Points, in no order, along strands that fork, close into loops and pass close to each other.
Points whose rows are less than 8.45 apart are linked; no others are. Some points are linked to none.
z303: [ 0.61 -1.09  0.19 -2.34 -0.46  1.59 -0.09  1.70  0.13  1.94  2.86  0.22
  2.75 -1.57 -2.90  2.59  4.75 -4.63  1.91 -0.45  3.29  0.75  0.49  2.49
  1.91 -1.20 -3.55 -1.14  0.55]
z270: [ 0.61  1.69  1.53  1.83 -2.06 -3.98  3.44  0.87 -1.32 -3.10  2.68 -0.13
 -0.90  2.54  3.08 -0.94 -1.96  1.94 -2.53 -3.67  0.53 -2.32  1.91 -1.88
 -4.93  0.03  0.50 -1.45  3.19]
z854: [-0.61  4.07  1.58 -0.84 -3.13 -2.23  2.50 -0.52 -0.06 -1.75  2.63 -2.10
 -3.68 -0.04  2.40  2.30 -2.81  1.17  2.32 -2.39  1.91 -4.11  1.20  0.45
  1.74 -0.29  0.67 -0.75  2.51]
z594: [ 0.95 -1.04 -0.76  1.22 -2.12 -0.57  1.75  1.79 -1.48 -1.75  1.28 -2.12
 -1.18 -0.14 -1.30  0.27 -1.93 -0.66 -2.92  1.74  0.44  0.25 -1.37 -2.62
 -2.35 -3.33  4.98 -3.46  3.89]
z110: [-1.10  0.58  2.16 -0.39 -2.14 -1.89  2.27  3.32  2.04 -1.10  5.68  0.71
  1.19  1.22  0.69  3.37 -2.31 -0.11 -1.84 -4.86  1.49 -0.97  2.53 -3.17
 -5.29 -0.20 -0.20 -0.88  4.17]
z938: [-0.20 -0.44 -0.47 -0.67  1.50 -1.12 -2.16 -4.86  0.79 -0.69 -3.08  0.19
 -1.25 -1.90  1.67  0.64 -2.36  2.21 -1.30 -0.61 -0.66 -1.10 -0.53 -1.49
  1.97  1.46 -1.75  0.61 -2.65]
z664: [-1.14  5.09  1.09 -1.52 -2.81 -1.06  3.49 -0.23  0.07 -2.04  1.46 -0.58
 -2.87  0.07  1.34  1.08 -0.17 -0.99  4.36 -1.00  2.07 -2.89  1.24  3.10
  3.71 -0.42  0.12  0.60  1.46]
z94: [-0.63 -1.83 -0.67  0.29 -0.16 -1.62  0.10 -0.64 -0.43  0.19  1.80 -0.47
 -0.03  0.82  0.33 -0.06 -3.00  2.08 -4.70 -1.05 -1.59  1.44  0.14 -4.54
 -5.81 -1.19  3.34 -1.58  3.63]
z810: [-0.50  2.48 -0.12 -1.03 -0.96 -0.73 -0.05 -0.37 -2.12  1.36  3.34  1.22
  1.62  0.89 -0.40 -1.18 -1.88  0.13 -0.07 -3.15 -0.60  0.36 -0.39 -2.11
 -3.59  1.52 -0.56  0.10  4.32]
z784: [ 1.57 -2.48  2.67 -0.09  1.01 -0.36 -0.61  0.06  2.71 -1.62 -3.06  0.15
 -0.16 -0.52  0.80  3.63  0.94 -0.73 -0.95 -0.65  3.02 -2.34  0.68  2.93
  3.20 -0.20 -1.84 -0.59 -4.79]
z551: [-1.88 -0.14 -0.67 -0.72  1.96  0.37 -1.75 -2.90  1.10 -0.91 -2.35  2.69
 -0.30 -2.04  1.94  1.25 -2.39  2.56 -2.77 -1.72 -1.87 -0.42 -0.39 -3.16
 -1.18  1.29 -1.21  1.39 -1.18]
z504: [ 1.65 -1.26 -1.22  1.47  0.24  0.73  1.29  0.81  2.88  0.34 -2.97 -0.97
 -0.83 -0.59 -2.70 -0.76  1.31 -1.41  0.68  3.56  1.10 -1.27 -0.08  3.84
  6.38  0.66 -1.71  1.84 -3.78]
z911: [-0.96 -0.27 -1.42 -0.15  0.47 -0.19 -2.31 -1.10 -0.91  5.51  0.04 -1.73
  0.02  1.40 -2.70 -2.32 -0.63  1.04 -0.55  0.89 -1.29  2.42 -0.18  1.13
  1.02  3.04  0.78  1.99  0.61]
z6: [-1.84 -1.79 -1.53 -3.38  0.93 -0.77 -3.86 -4.31  1.26  5.18  1.48 -0.20
  1.59 -1.69 -2.55  2.17  0.34  0.11 -0.28 -0.80 -0.85  2.64  0.46  1.01
  2.05  0.38 -2.02  0.81  0.32]
z7: [ 1.45 -2.04 -0.99  2.09  0.44  0.50 -1.15 -1.80 -2.63 -0.43 -2.33 -2.52
 -1.95  0.02  0.41 -2.21 -2.34  1.84 -1.81  3.54 -2.89  2.67 -0.80 -3.91
 -1.94 -0.95  3.59 -1.26 -1.49]
z58: [-0.81 -1.96  1.68  0.09  1.58  0.09 -1.46  1.34  2.52 -2.87 -1.73 -0.10
 -0.27 -0.07  1.76  5.61 -0.07  2.68 -1.03 -1.14  0.15 -0.47  0.50 -1.59
 -1.55 -1.18  1.60  0.16 -2.58]
z677: [-2.62 -3.13 -0.01 -2.27  2.20  0.53 -3.11 -4.06  1.63  1.31  3.70 -0.89
  2.12 -5.10 -1.49  3.25 -1.58 -0.26 -3.84  0.97 -0.14  1.90 -1.97 -1.54
 -1.92 -3.98 -1.54 -1.12  2.03]
z486: [-0.01 -0.87  1.81  0.14 -0.59  0.62  0.52  2.14  0.40 -2.64  3.98  1.81
  3.68 -1.47  0.03  2.46  1.81 -2.48 -2.31 -2.24  1.81 -0.75 -0.50 -2.04
 -3.85 -2.19 -2.28 -1.54  2.89]
z667: [-0.04  0.62 -1.05  0.67  1.17 -0.64 -2.30 -1.27 -3.84  1.45 -0.35 -0.25
  0.69  1.49  0.23 -3.90  2.05  1.36  2.11  0.92 -3.56  2.91 -0.39 -1.32
 -2.76  0.46  1.94  0.23  0.27]
z11: [ 0.66  0.41 -1.14 -0.14 -2.49 -0.74  1.67 -0.50 -2.76 -0.26  2.41 -2.10
 -1.41 -0.59 -2.03 -1.90 -1.47 -0.77 -0.73  1.95 -0.06 -0.14 -1.87 -2.12
 -0.90 -2.00  2.85 -2.00  4.59]
z249: [ 0.41 -1.99 -2.36  1.41  1.14 -0.35 -1.96 -2.76 -1.12  5.03 -1.48 -2.76
 -0.30  0.79 -1.62 -2.68  1.05  1.81  0.12  2.47 -2.80  2.47  0.64  1.09
  2.04  2.98 -0.42  1.95 -2.62]
z286: [ 2.11  1.05  2.70  1.67 -0.16 -0.24  1.28  1.08 -0.32 -0.66 -2.07  1.45
 -0.48  2.91  2.76 -2.30 -0.50 -0.94 -0.68 -1.03  2.43 -2.83  0.02  2.76
  0.90  1.44 -1.46 -0.06 -1.25]
z639: [-0.33  1.50  0.13 -2.18 -2.30 -0.80  1.00 -0.54 -0.46  1.16  6.16 -2.05
 -0.19 -1.19 -1.90  1.95 -3.29 -2.44  0.49 -1.12  2.36 -1.41  0.07 -1.64
 -0.54 -1.24 -0.16 -2.19  5.60]
z37: [ 0.22 -1.93 -0.12  0.31  0.25  2.75 -1.20  2.72 -0.73  1.23  0.66 -0.12
  2.80  0.10 -4.13 -0.08  1.08 -2.31 -1.41  1.92 -0.04  2.74 -1.25 -0.93
 -1.23 -1.35  1.77 -0.51  0.91]
z387: [-0.25  4.39  1.55 -0.38 -1.26 -0.38  1.03  2.65 -1.02  1.40  1.74  0.76
 -0.65  4.68  2.42 -0.54  0.00 -0.89  3.58 -1.88  1.09 -1.09  1.58  2.97
  0.00  1.12  1.62  0.27  1.64]
z554: [ 1.34 -1.90  1.01  0.45  2.03 -0.43 -1.48 -0.68  3.17 -3.17 -4.11  0.01
 -1.32 -1.42  2.21  4.32  0.18  2.60 -0.26 -0.46  0.82 -0.90  0.40  0.39
  2.34 -1.18  0.03  0.48 -5.36]
z136: [ 0.82  1.14 -2.07 -0.02 -0.55 -1.37  0.32 -3.12  1.15 -1.54 -3.67 -0.89
 -2.12 -1.34  1.77 -2.02  2.98  2.12  5.50  2.37 -2.64  0.68  1.90  2.45
  5.10 -0.01 -0.78  1.23 -5.11]
z114: [-0.31  3.34 -0.72  0.45 -2.53 -1.21  1.40 -1.20 -3.72  0.86  1.32 -2.07
 -1.94  0.93 -0.79 -4.43 -1.53  0.31  1.32  1.62 -0.31  0.72 -0.20  0.30
  0.77  0.43  2.19 -0.16  3.46]
z384: [ 0.87  0.80  0.61  1.76 -1.12  0.43  0.42  2.92 -1.17 -2.39 -1.04  0.72
  0.17  2.90  0.87 -1.61 -0.90 -0.21 -1.79 -0.14  0.09  0.40 -0.02 -0.35
 -2.82 -0.39  3.20 -0.74  0.27]
z215: [-1.25  2.34  0.04 -0.94  0.46 -0.51  0.98  0.85  1.32 -2.90  1.18  4.81
  2.29 -0.63  2.74  1.08  0.53 -0.79 -0.01 -3.80  0.56 -2.88 -0.19 -2.29
 -2.19  1.31 -3.53  0.20  0.83]
z520: [ 0.71  1.06  0.99  0.63  1.14 -1.37 -0.62 -1.54 -0.58 -2.70 -3.36 -0.30
 -2.15  0.64  4.16 -0.86  1.69  2.89  3.89  0.90 -2.05  0.01  1.27  2.17
  1.64 -0.68  1.02  0.64 -3.75]
z239: [-1.45  2.41 -0.39  0.87 -0.08  0.14 -1.27  0.92 -0.78  3.58 -1.17  0.97
 -0.63  3.79  0.80 -3.47 -2.51  1.56  0.23 -0.85 -1.69  1.22 -0.14  0.97
  0.01  3.67  1.58  2.02  0.13]
z470: [-1.28 -0.53 -1.27 -1.29  0.23  2.36 -1.77  1.34  0.49  0.81  0.85  1.36
  1.90 -1.18 -2.85  1.13  0.10 -2.56 -0.95  0.50  1.04  0.92 -1.44 -1.35
  0.11 -0.83 -0.04  0.92  1.62]
z924: [ 2.43  0.86  0.54 -1.34 -1.87  1.03  5.05  2.17  1.54 -0.74 -0.43 -0.67
 -2.60 -1.24 -3.77  1.10  2.41 -0.97  3.36 -0.04  2.73 -2.33  1.39  5.71
  6.49 -1.12 -0.96  0.21 -2.15]
z693: [-0.37 -1.00 -3.68 -1.80  0.08  0.30 -1.85 -5.40  1.76  0.15 -2.06 -1.11
 -1.26 -5.78 -1.55  1.44 -0.51  0.67  0.22  1.70 -2.30  0.96 -1.44 -2.92
  3.77 -1.85 -0.42  0.29 -1.49]
z151: [ 1.70  1.00  1.74  3.70  0.40  1.13  0.93  3.19 -1.02 -0.21 -3.43  1.11
 -0.30  4.17  2.45 -5.30 -0.59 -1.84 -1.33  1.49  0.70 -1.01 -0.41  3.45
  0.56  2.36 -0.10  0.56 -2.47]
z929: [ 0.44 -1.29 -3.55 -0.90  0.10  0.20 -2.27 -3.91  2.32  0.54 -3.06 -1.44
 -1.30 -4.22 -1.89  0.86  1.55  1.14  2.66  2.84 -3.55  2.80  0.00 -1.99
  4.67 -1.82 -0.37  0.62 -3.77]
z581: [-0.46  0.27  0.60 -1.13  0.36  0.24  0.23  1.70 -0.21 -3.32  1.72  3.90
  3.13 -1.37  1.03  2.06  2.64 -2.34 -0.67 -2.62  0.89 -1.89 -0.05 -2.15
 -3.28 -0.39 -3.06 -0.17  1.05]
z234: [-0.66 -0.75  0.77  0.93  1.30  0.54  0.43  3.79  0.92 -3.05  0.38  3.05
  2.26  2.17  2.50  1.26  1.72  2.35 -1.13 -2.51 -1.95  0.40  1.35 -3.37
 -6.94 -0.36  1.69  0.14  0.03]
z521: [-0.72  3.27  1.77  0.61 -0.22 -0.48  1.32 -0.01 -0.80 -1.56 -2.12 -0.22
 -2.53  2.79  4.06 -1.94  1.88  2.15  4.94  0.13 -1.90 -0.63  1.47  4.28
  1.50 -0.04  0.84  1.15 -1.24]
z952: [-0.77  4.15  0.19 -1.40 -1.67  0.17  1.32  1.95  0.10  3.02  1.36  0.32
 -0.03  3.19  0.91 -1.63  1.00 -1.55  5.17 -0.58  0.35 -0.68  1.69  4.02
  2.31  1.91 -0.15  1.09  0.56]
z120: [ 0.27  0.05  1.22  1.07 -1.26 -3.52  1.27 -1.06 -2.67 -2.57  1.32 -2.18
 -2.27  0.23  2.75  0.22 -0.60  2.40 -0.42 -0.66 -0.28 -1.72  0.51 -1.64
 -3.23 -1.56  2.05 -2.08  2.61]
z328: [ 0.51 -1.23  0.46  0.57  0.78  1.48 -0.85  0.38  2.50 -1.73 -3.39  1.39
  1.26 -1.94 -0.62  1.39  0.14 -2.69 -2.11  0.35  2.25 -1.45 -1.28  0.07
  2.99 -0.18 -2.35  0.15 -3.14]
z970: [-0.47 -1.69 -3.08 -1.00 -0.32  0.71 -0.82 -1.71  3.00  4.03 -1.03 -2.09
 -0.08 -2.24 -4.89  0.61 -0.13 -0.33 -0.32  2.15 -0.52  1.13 -0.27  1.40
  6.45  1.58 -1.26  2.00 -0.75]
z218: [-1.99 -1.74  0.44 -0.53  3.57  1.60 -2.80  0.86 -0.12  1.34 -0.78  2.68
  3.13  1.06  1.31  2.17  2.34  1.68  0.26 -1.31 -2.23  3.13  0.20 -1.36
 -4.61  0.90 -0.03  0.33 -1.49]
z579: [ 0.05  0.51 -0.73  0.54  0.03 -2.17 -0.67 -5.25 -1.22 -1.53 -3.13 -1.87
 -3.77 -1.94  1.39 -1.98 -2.44  2.41 -0.22  1.33 -0.64 -1.22 -0.86  0.28
  3.16  1.33 -2.04  0.03 -1.65]
z721: [ 0.36  1.72  1.61  0.73 -2.23 -2.28  3.57  1.92  0.63 -2.01  3.92  1.37
  1.44  1.98  2.03 -0.26 -1.75  0.85 -2.70 -5.12  0.54 -2.20  1.89 -3.06
 -5.89  1.21 -0.80 -1.39  4.16]
z229: [-2.45 -2.93 -0.22 -0.39  1.64  0.75 -1.48 -0.87  1.00  0.29  1.98  2.06
  2.60 -1.30 -0.50  1.82 -1.91  2.63 -4.61 -1.60 -1.95  2.82 -0.34 -4.73
 -6.03 -0.24  1.35  0.16  2.53]
z656: [ 0.78 -1.05 -0.10 -3.31 -0.86  0.96  0.14  0.19 -0.39  1.16  4.16 -1.62
  0.38 -2.72 -4.18  3.73  3.35 -3.26  2.64 -0.36  2.93  0.68  0.44  1.98
  1.83 -3.02 -1.28 -1.41  1.85]
z379: [ 1.20 -0.41  1.73  0.76  0.45 -3.01 -0.01 -2.09 -1.67 -3.45  0.66 -0.97
 -0.31 -0.93  3.23  1.13  1.64  1.70 -0.18 -1.30 -0.43 -1.95 -0.05 -2.19
 -3.26 -1.36 -0.86 -1.58 -0.13]
z265: [-0.47 -3.22  1.82  0.55  0.71  0.25 -1.37  2.05  1.20 -1.99  0.12 -0.80
  0.34 -0.01  0.38  4.88  1.02  2.03 -1.89 -0.06 -0.03  0.85  0.22 -2.31
 -3.31 -1.89  3.23 -0.85 -0.48]
z138: [-1.86 -4.60 -0.89 -1.47  1.60  0.33 -2.55 -3.13  0.55  1.25  2.21 -2.92
 -0.45 -4.11 -1.85  3.09 -1.93  0.67 -3.46  2.70 -1.03  1.71 -2.33 -2.84
 -1.52 -3.44  0.92 -1.77  1.74]
z818: [ 1.95  0.98  0.02 -1.45 -1.36 -0.82  3.10  0.02  1.98  1.52 -0.84 -0.50
 -2.07  0.03 -1.88 -0.06  1.97  0.49  4.51 -0.31  1.61 -1.53  2.36  6.98
  7.01  0.77 -2.36  0.59 -2.84]
z885: [-0.65 -2.64 -2.43 -2.53  0.36 -0.25 -3.00 -4.40  3.28  3.13 -1.46 -0.64
 -0.22 -3.66 -2.57  2.26 -0.93  0.82 -1.51  0.18 -0.34  1.20 -0.80  0.22
  4.96 -0.27 -1.82  0.42 -0.83]
z451: [ 0.66  1.83 -0.94  2.46  0.82  0.56  0.98  1.53  0.43  2.38 -3.54  0.98
 -0.48  3.05  2.19 -6.00  1.32 -2.11  1.78  2.69 -1.04 -0.32 -0.14  4.29
  2.59  3.78 -3.07  1.74 -2.13]
z584: [-0.98  1.35 -0.16  0.93  2.46  1.87 -0.72  3.43  0.45  2.85 -3.00  3.10
  0.48  3.91  2.62 -2.10  0.55  0.15  1.06 -0.21 -2.00  0.61 -0.04  1.06
 -1.46  2.56  0.57  1.55 -2.08]
z457: [ 1.06 -2.15 -2.22 -0.44 -0.07  1.25  0.78  1.23  3.12  3.22 -0.86 -2.13
 -0.48 -1.48 -5.48  1.22  2.00 -0.22  1.87  2.38 -0.68  0.98  1.34  4.34
  6.29  1.40 -0.98  2.40 -2.45]
z348: [-1.53 -0.06  0.11 -1.01  0.50  1.61 -1.16  1.17  1.45  0.52  1.33  0.95
  0.64 -0.95 -2.21  2.45 -3.56 -0.49 -3.04 -0.32  1.68 -0.61 -1.61 -2.43
 -0.68  0.08  0.72  0.71  2.10]
z600: [-0.43  1.88 -0.09 -3.14 -2.13  0.52  1.44  0.34  0.03  1.87  5.26 -1.84
 -1.01 -1.45 -3.11  2.61 -0.44 -2.48  2.68 -1.52  3.20 -0.63  0.64  1.01
  2.01 -1.63  0.24 -1.19  3.12]
z211: [ 0.69 -2.11  0.81  0.41  2.34 -2.48 -1.48 -3.54 -1.61 -2.42  0.29  0.18
  1.26 -1.01  3.29  1.17  1.01  2.96 -1.06 -2.29 -1.87 -0.29  0.47 -3.27
 -4.83 -0.15 -1.46 -0.95 -1.20]
z390: [ 1.68 -0.66  3.66  1.27  0.10 -0.97  0.39  1.78  0.37 -1.96 -0.97  1.01
  0.29  1.77  2.52  1.48 -0.11 -0.29 -1.25 -1.79  3.25 -2.52  0.56  2.54
 -0.24  0.22 -0.50 -0.48 -2.32]
z79: [ 0.09  0.68 -2.03  0.32 -0.31 -0.99 -0.08 -4.87  0.76 -0.81 -3.85 -1.83
 -3.57 -2.07  0.42 -2.70 -0.61  1.68  2.60  2.40 -1.75 -0.17 -0.24  1.06
  5.83  1.05 -0.86  1.24 -3.04]
z921: [-0.14 -3.19 -0.78  0.42  1.73  1.98 -2.68 -1.64  1.68  1.75 -1.58 -0.84
  1.65 -2.01 -2.71  1.25  2.28 -1.59 -1.13  3.13 -1.12  2.82 -1.65 -1.13
  1.96 -0.37 -1.60  0.92 -3.21]
z340: [-1.99  3.24 -1.57 -1.42  0.79 -0.72 -1.13 -1.02 -2.33  1.40  1.54  1.72
  1.24  0.28  0.35 -1.57  1.45  0.00  2.71 -1.47 -2.44  0.80 -0.63 -1.57
 -2.47  0.81  0.03  0.75  2.74]
z816: [-1.54  3.68 -0.89 -2.11 -0.85 -0.46 -0.06 -0.80  0.76 -0.56 -0.08  3.94
  0.99 -0.34  1.44 -0.80 -0.77 -1.82  1.40 -2.43  0.82 -2.59 -1.02 -0.62
  1.02  1.86 -3.72  1.12  0.43]
z322: [ 2.11  0.60  1.19  1.13 -0.62  1.76  2.75  4.40 -1.23 -0.97 -0.49 -0.91
 -0.10  2.76 -0.83 -1.92  3.93 -1.55  3.93  2.22  0.54 -0.32  1.52  4.21
  1.57 -1.06  1.70  0.40 -1.38]
z480: [-1.93  3.07 -1.66 -1.37  1.16 -0.18 -0.67 -2.18  0.14  1.70 -1.21  5.00
  1.39 -0.38  2.05 -3.24 -1.42 -1.52 -0.62 -1.92 -0.54 -0.97 -1.33 -1.07
  0.04  3.59 -3.64  1.45 -0.02]
z16: [ 1.16  2.41  0.73 -1.14 -2.87  0.61  3.28  2.43 -1.26 -1.43  2.83 -1.27
 -1.32 -0.04 -1.16  1.74  0.53 -3.07  2.44 -0.83  3.72 -2.47  0.53  2.43
  2.30 -1.39  0.14 -0.85  1.87]
z586: [ 0.99 -0.20 -1.69  3.56  0.23  0.13 -0.20  0.01 -0.60  3.21 -2.70 -1.79
 -0.99  2.42  0.01 -6.09  0.29  1.12  0.91  2.91 -2.44  1.75  0.10  3.02
  2.45  4.32 -0.82  2.56 -2.30]
z39: [-2.55  0.43 -0.49 -0.43  0.81  2.04 -0.96  0.42  2.07 -2.04 -0.47  2.37
 -0.20 -1.90 -0.14  1.71 -3.26  1.03 -3.48 -0.79 -0.62 -1.52 -1.80 -4.66
 -1.25  0.36  0.73  1.17  1.50]
z595: [-1.21 -3.38  0.07  0.18  2.76  0.49 -1.80 -1.76  0.53 -2.17  1.06  1.18
  2.58 -2.25  1.40  2.51 -0.61  3.08 -2.71 -0.93 -2.93  1.68 -0.36 -5.37
 -5.85 -0.71  0.10 -0.24 -0.07]
z863: [ 1.63  2.24  2.13  2.08 -1.28 -0.48  2.00  1.21 -2.70 -1.76 -1.03 -1.46
 -0.97  3.77  2.67 -3.27  3.04  0.74  3.89  0.95  0.18 -0.02  1.77  4.14
 -0.15 -0.71  2.51 -0.34 -0.58]
z116: [ 0.79 -1.74  0.45 -0.47  1.64 -0.71 -1.78 -0.34 -0.19  2.10 -0.99  1.04
  2.96  0.87  0.00  0.60  4.01 -1.71  0.74 -0.02  1.16  0.74  0.51  2.87
  0.43  0.99 -3.24 -0.18 -3.08]
z841: [-0.60  3.98  1.71  2.47 -2.09  0.25  2.27  3.04 -0.90 -1.73 -0.28  0.83
 -1.54  5.02  2.57 -2.26 -2.48  0.08  0.25 -0.79  0.02 -0.80  1.30  2.00
 -1.42  0.48  3.69  0.05  1.78]
z337: [-2.01 -0.74 -0.20 -0.73  3.29  2.24 -2.24 -0.23  1.75  0.59 -3.14  3.89
  2.34 -0.01  1.37  0.83 -0.04  0.60 -1.12 -0.52 -2.16  1.88 -0.75 -2.46
 -2.02  2.01 -1.03  0.86 -3.45]
z662: [ 0.77  1.21 -0.33  1.01 -1.27  0.12  1.81  0.05 -1.63 -0.22 -0.66 -1.84
 -1.80 -0.11 -1.45 -2.77 -0.76 -0.25  1.14  2.54  1.15 -0.89 -0.62  1.35
  3.37  0.39  0.89  0.12  0.31]
z873: [-0.78  0.64  1.26 -1.44 -2.67 -0.26  1.09  1.85  0.47  1.05  6.44 -0.85
  0.73  1.20 -1.65  3.35 -3.70 -2.11 -0.76 -2.63  3.08  0.16  1.56 -1.62
 -2.85 -1.31  1.33 -2.00  4.60]
z864: [ 0.34  0.40  1.70 -0.51  0.04  1.18  0.40  2.23  1.63  1.12 -1.29 -1.40
 -2.85  2.33 -0.73  1.85  0.31  2.00  2.42  0.26  1.30 -0.45  1.49  4.11
  3.32 -0.53  3.35  1.45 -1.12]
z538: [ 0.70 -2.82  0.83  0.45 -0.91 -0.33  0.65  1.82 -0.59 -2.11  1.76 -2.42
  0.04 -1.63 -0.40  3.40  0.21  0.22 -2.32  0.91  0.71  0.00 -0.35 -2.95
 -3.10 -3.93  3.14 -2.77  2.82]
z344: [-0.82 -0.41  0.44  0.30  1.36  0.04 -1.22  2.73 -0.65 -0.13  1.31  3.04
  3.71  2.16  0.72  0.99  2.65  1.02  0.32 -1.69 -1.76  2.19  0.56 -2.20
 -6.74  0.00  1.51 -0.41  1.32]
z389: [-0.38 -1.71  0.27 -0.91  0.52 -1.20 -0.55 -3.23  1.03 -0.21  0.05 -2.60
 -3.23 -3.44 -0.09  2.73 -4.31  1.43 -2.92  0.24  1.41 -2.56 -2.06 -1.83
  1.92 -0.72  0.32 -1.07  1.52]
z963: [ 1.19  0.17 -0.14  1.64 -0.05  1.84  1.35  1.31  1.12 -1.92 -3.06  0.05
 -1.57 -1.17 -0.77 -1.82 -0.34 -1.62 -0.07  2.58  1.40 -2.25 -1.10  1.56
  5.26 -0.36 -0.75  0.86 -2.97]
z638: [ 0.21 -0.30  0.61 -1.06 -0.93  2.40  0.69  4.55  0.35 -0.12  1.11  1.44
  2.99  0.11 -2.30  2.16  4.10 -5.59  1.11 -0.32  3.18 -0.66 -0.09  1.86
  1.30 -1.09 -1.90 -0.85 -0.03]
z812: [ 0.49  1.97 -1.25  2.73 -1.61 -0.95  1.73  2.10 -2.92 -2.53 -0.48  2.19
  1.28  3.10  1.37 -4.19  0.66 -0.12 -1.46 -0.96 -2.33  1.41  0.41 -2.06
 -5.74 -0.20  3.29 -2.00  1.42]
z967: [ 2.11 -1.69 -0.95  2.23  0.68  3.05 -0.67  2.84 -0.86  1.17 -1.30 -1.03
  2.30  0.56 -2.72 -2.92  2.95 -2.93 -0.07  4.63 -0.87  2.37 -1.34  0.19
  0.35 -0.16  0.48  0.89 -1.82]
z454: [ 0.20 -0.51  0.31 -1.43 -0.99 -0.50  1.02 -0.55  0.55 -1.68  0.42 -2.03
 -2.81 -3.05 -0.77  2.59 -2.32  0.08 -0.42  0.34  2.21 -2.73 -1.25 -0.92
  3.03 -1.44  0.75 -0.95  2.07]
z573: [ 1.09 -3.97 -0.23 -0.13  1.93 -1.23 -1.97 -3.30 -1.49 -0.08 -0.58 -2.98
 -0.77 -2.61  0.26  1.24 -0.73  1.96 -1.20  2.82 -1.53  1.85 -0.94 -3.05
 -1.07 -2.07  1.73 -1.41 -0.98]
z288: [-1.45  2.45 -1.26  0.57  0.98  1.27  0.71 -0.13 -1.01 -0.44 -1.26  4.78
  0.57  0.59  2.68 -4.81 -2.70  0.01 -2.08 -2.01 -0.97 -0.86 -1.17 -2.02
 -2.48  3.73 -2.33  1.44  0.94]
z420: [ 0.91 -2.91  0.36 -0.34  0.14 -0.65 -0.32  0.54 -1.14 -2.29  4.29 -1.26
  1.84 -2.26 -0.96  2.78  1.57 -1.60 -2.55  0.33  1.19  0.70 -0.75 -2.00
 -4.66 -4.63  0.06 -2.65  3.37]
z627: [ 0.69  2.11 -0.07 -1.47 -1.98 -1.32  2.79 -0.15 -0.35  2.61  1.29 -1.85
 -1.57  1.13 -1.61 -1.85  1.65 -0.35  5.72  0.34  0.94 -0.59  2.46  5.73
  4.89  1.60 -0.98  1.05 -0.28]
z410: [ 2.59 -1.51 -0.01  2.33 -0.24  2.20  1.06  3.94 -0.38 -0.47 -1.26 -1.14
  0.83  1.50 -2.46 -1.90  4.07 -2.26  1.96  3.31  0.54  0.97  0.23  2.87
  2.38 -0.61  1.09  0.09 -2.60]
z872: [ 0.14  0.13 -0.68  1.51  0.65 -0.68 -0.88 -1.91 -2.79  0.19 -2.53 -3.11
 -2.42  1.01  0.61 -2.77 -0.55  3.44  1.99  2.66 -3.29  2.42 -0.23 -0.72
 -0.32 -0.29  3.11  0.75 -1.36]
z155: [ 0.28 -1.07  0.03  1.76  1.52  0.83 -0.82 -0.36 -1.58  1.19 -1.97  2.42
  1.24  1.38  1.22 -3.48 -2.13 -0.28 -3.90 -0.93  0.02  0.67 -1.23 -0.84
 -3.18  2.99 -1.83  0.64 -0.65]
z917: [-1.51 -1.67 -0.17 -3.00  0.28  0.06 -2.22 -3.42  0.20  4.59  4.46 -1.14
  1.90 -2.10 -2.48  1.75 -2.00 -1.32 -1.88 -0.13  1.52  2.07 -0.95  0.60
 -0.26 -1.70 -2.05 -0.66  3.13]
z157: [ 1.71 -0.22  0.14  3.53  0.73  1.09  0.39  1.97 -1.58  1.43 -3.43  2.04
  0.89  3.48  0.88 -6.65 -1.79 -1.53 -3.86  0.12  1.08  0.47 -0.79  1.75
 -1.20  3.37 -1.68  0.29 -2.35]

How many points has the smallest loop of links through each point below? Write none if it is on no loop.
z486 | 17
z579 | 15
z963 | 11

A piece is two or more points that can be reached from each other along the links. Count, over all rows, the pieces, the separate loops (a circle has one, a figure eight two, a Y none), the forks (points with three links) and the tips (points with one).
pieces | 5
loops | 3
forks | 7
tips | 11

A tip is a point with one link. Name the tips that can be reached along the links from each point below, in the order of the rows.
z970 | z810, z929, z584
z218 | z234
z229 | z854, z94, z638
z952 | z924, z812

Name the points in between on the shortest way along the links from the first point to the second, in order.
z963; z667 | z504 > z457 > z970 > z885 > z6 > z917 > z677 > z138 > z573 > z7 > z872
z638; z379 | z303 > z656 > z600 > z639 > z873 > z110 > z721 > z270 > z120
z234; z520 | z344 > z218 > z337 > z551 > z938 > z579 > z79 > z136
z551; z967 | z39 > z348 > z470 > z37
